Each row is a point on a tangle of strands that fork, close into loops and nearly touch. The rows are in no order.
(in the rows, 128 means zero)
Points whose rows are less than 50.3 apart are linked; no others are. Some points are linked to none.
Q_461: [130 149  91 124 133 161 107 126 132 149 125]
Q_133: [116 153 129 107  79 146  96 137 148 139  98]
Q_614: [145 155  88 119 183 185 130  98 145 163 135]
Q_11: [118 101  98 181 140 127 116 110 109 120 135]
Q_174: [124 127 125 116 113  89 153 194 108 168 178]
Q_153: [155  78 158 116  91  89 137 157 143  93 114]
Q_705: [164 119 160  90 101  63 167 181 135 125 164]
Q_882: [126  99 142 145 164  54 176 125  88 107 185]
Q_370: [134 122 137 120  88 165 104 150 135 107  78]
Q_70: [132 150 133 110 138 195 113 114 137 109  78]
Q_196: [127 133 110 124 106 105 130 184 116 169 158]
Q_204: [174  76 129 122 111 113 146 196 127 116 130]
Q_999: [136 130 100 129 131 174 108 127 129 127 105]
Q_483: [143 123 156 106 145  40 180 121  98  97 181]
Q_249: [111 132 115 140 104 139 101 118 133 128 112]
Q_861: [130  96 110 168 145 176 111 106 110  83  87]
Q_439: [169  74 117 132 111 137 129 188 124 115 114]
Q_849: [156 116 154  98  88  72 153 186 141 138 154]
Q_950: [120  99 152 131  84 126 108 139 135  96  90]
Q_125: [ 98 178 102 130 113 130  99 100 140 168 142]
Q_49: [109 178 146  94 165 174 126  69 173 161 113]
Q_591: [103 124 127 143 116  67 132 142 112 152 170]
Q_827: [103 164 142 142 150 177 114  55 136 108  91]
Q_3: [162 129 165  86 109  48 174 158 126 115 172]
Q_317: [122 113  83 182 158 126 138 140  88 149 171]
Q_804: [122  82 151 137  97  95 116 127 132  92 108]
Q_140: [106 166 178 119 186 189 138  61 155 118  85]
Q_577: [130 164 111 111 181 182 133  79 160 164 128]
Q_958: [125 128 142 107 121  70 170 182 104 160 188]
Q_931: [118 165 132 110 184 179 138  63 171 168 127]
Q_977: [160  94  98 134 121 149 122 183 118 131 120]
Q_124: [117 132 114 165 155 180 114  73 124 102 100]
Q_171: [115 146 133 148 155 188 116  68 129  96  85]
Q_819: [131 161 139  99 155 199 123 103 147 120  81]
Q_713: [127 144 140 130 180 204 129  78 133  99  81]
Q_648: [143 115  83 142 139 139 127 177 104 154 148]
Q_675: [167  91 132 116 119  95 159 200 117 134 155]
Q_415: [149 104 151 120 154  45 173 117  99  90 175]
Q_254: [146  94 153 114  76  98 127 164 147 113 114]
Q_976: [139 150  77 145 176 172 125 102 128 157 144]
Q_667: [111 134 108 141 107 115 105 130 127 147 135]
Q_997: [140 133  72 154 165 164 121 123 114 148 141]
Q_947: [ 98 192 161  92 127 172 109  80 157 130  84]
Q_988: [111 177 155  97  91 170  99 116 147 120  75]
Q_41: [133 122 127 131 126 187 107 128 122  94  74]
Q_965: [109 117 132 141  99 132 100 119 132 109  99]
Q_30: [147 107 155 107  73  81 136 175 150 130 135]
Q_91: [137  89 134 136 139  69 152 149 107 119 165]
Q_476: [166  78 164 112 103  74 146 149 139  83 124]
Q_493: [110  98 117 169 131  85 125 120 111 123 154]
Q_857: [115 130 150 107 133  56 182 159  97 144 193]
Q_972: [117 129  99 167 144 158 107  85 123 122 120]
Q_948: [128 126  73 181 166 146 127 120  97 151 161]
Q_998: [106 165 104 165 143 150 113  56 136 146 137]
Q_612: [137 125 143 111  62 134 110 170 152 128 100]
Q_51: [145  88 149 125 128  62 150 141 121 101 151]
Q_250: [140 117 170  99  84  45 139 141 146 116 147]
Q_505: [132 163 108 103 141 179 111 112 148 150 110]
Q_703: [117 126  92 176 144 140 113  96 113 131 137]
Q_796: [137  89 117 146 120 157 110 141 119  96  92]
Q_233: [112 117 139 129  98  69 125 144 129 142 152]
Q_810: [100 187 165  91 156 174 123  68 170 149  99]
Q_957: [142 103 101 140 129 119 135 185 104 147 152]
Q_449: [131 167 128  93 155 189 119 101 157 143 101]
Q_9: [156 119  82 132 135 163 116 169 116 144 124]
Q_618: [105 188 102 115 125 145 104  97 149 174 138]
Q_826: [121 113 160 111  81  57 125 138 145 125 140]
Q_504: [127 119 126 145 140 190 108 109 116  84  71]
Q_895: [123 146 138 105  60 129 102 159 153 144 106]
Q_536: [ 98 126 142 135 131  53 160 143  97 149 191]
Q_689: [122 154 160 119 186 199 135  76 145 107  80]
Q_452: [123 130 109 129 103 112 113 162 124 156 143]
Q_348: [132  84 115 161 131 162 110 126 113  83  88]
Q_884: [152  99 114 129 123 109 146 198 110 146 153]
Q_185: [ 99 176 165 126 167 178 129  46 154 124  94]
Q_92: [171  93 161 102 120  56 159 137 126  83 142]
Q_883: [122  87 134 148 115  82 123 131 122 109 133]
Q_139: [100 159 103 138 108 119 100 117 131 162 142]
Q_748: [125 127 156 105 141  46 182 137  97 123 192]
Q_586: [102 185 169  96 112 177 102  98 143 112  68]
Q_835: [108 189 113 113 141 156 112  71 159 170 134]
Q_485: [123  97 125 147 144  74 155 151  96 133 175]
Q_458: [117 162 147 103  79 164  97 133 147 120  80]
Q_832: [110 109 105 169 154  96 151 149  87 150 182]
Q_322: [104 102 121 178 141  72 140 114 104 127 169]
Q_605: [145 110  94 139 139 175 112 138 119 114 102]

How many points has the smallest loop of links through each point below? Write - if it is on no loop.
Q_504 | 12
Q_9 | 8
Q_139 | -
Q_185 | 6

A piece is two or more points that can be reached from each other along the links. Count, over all rows, the pieces, the separate loops (a circle has one, a figure eight two, a Y none), the forks (points with three links) and the tips (points with one).
pieces | 5
loops | 3
forks | 3
tips | 7

A tip is a point with one link. Name the tips that can be reached along the links from each point below, in the order of the rows.
Q_832 | Q_3, Q_612
Q_483 | Q_882, Q_250, Q_835, Q_322
Q_185 | Q_11
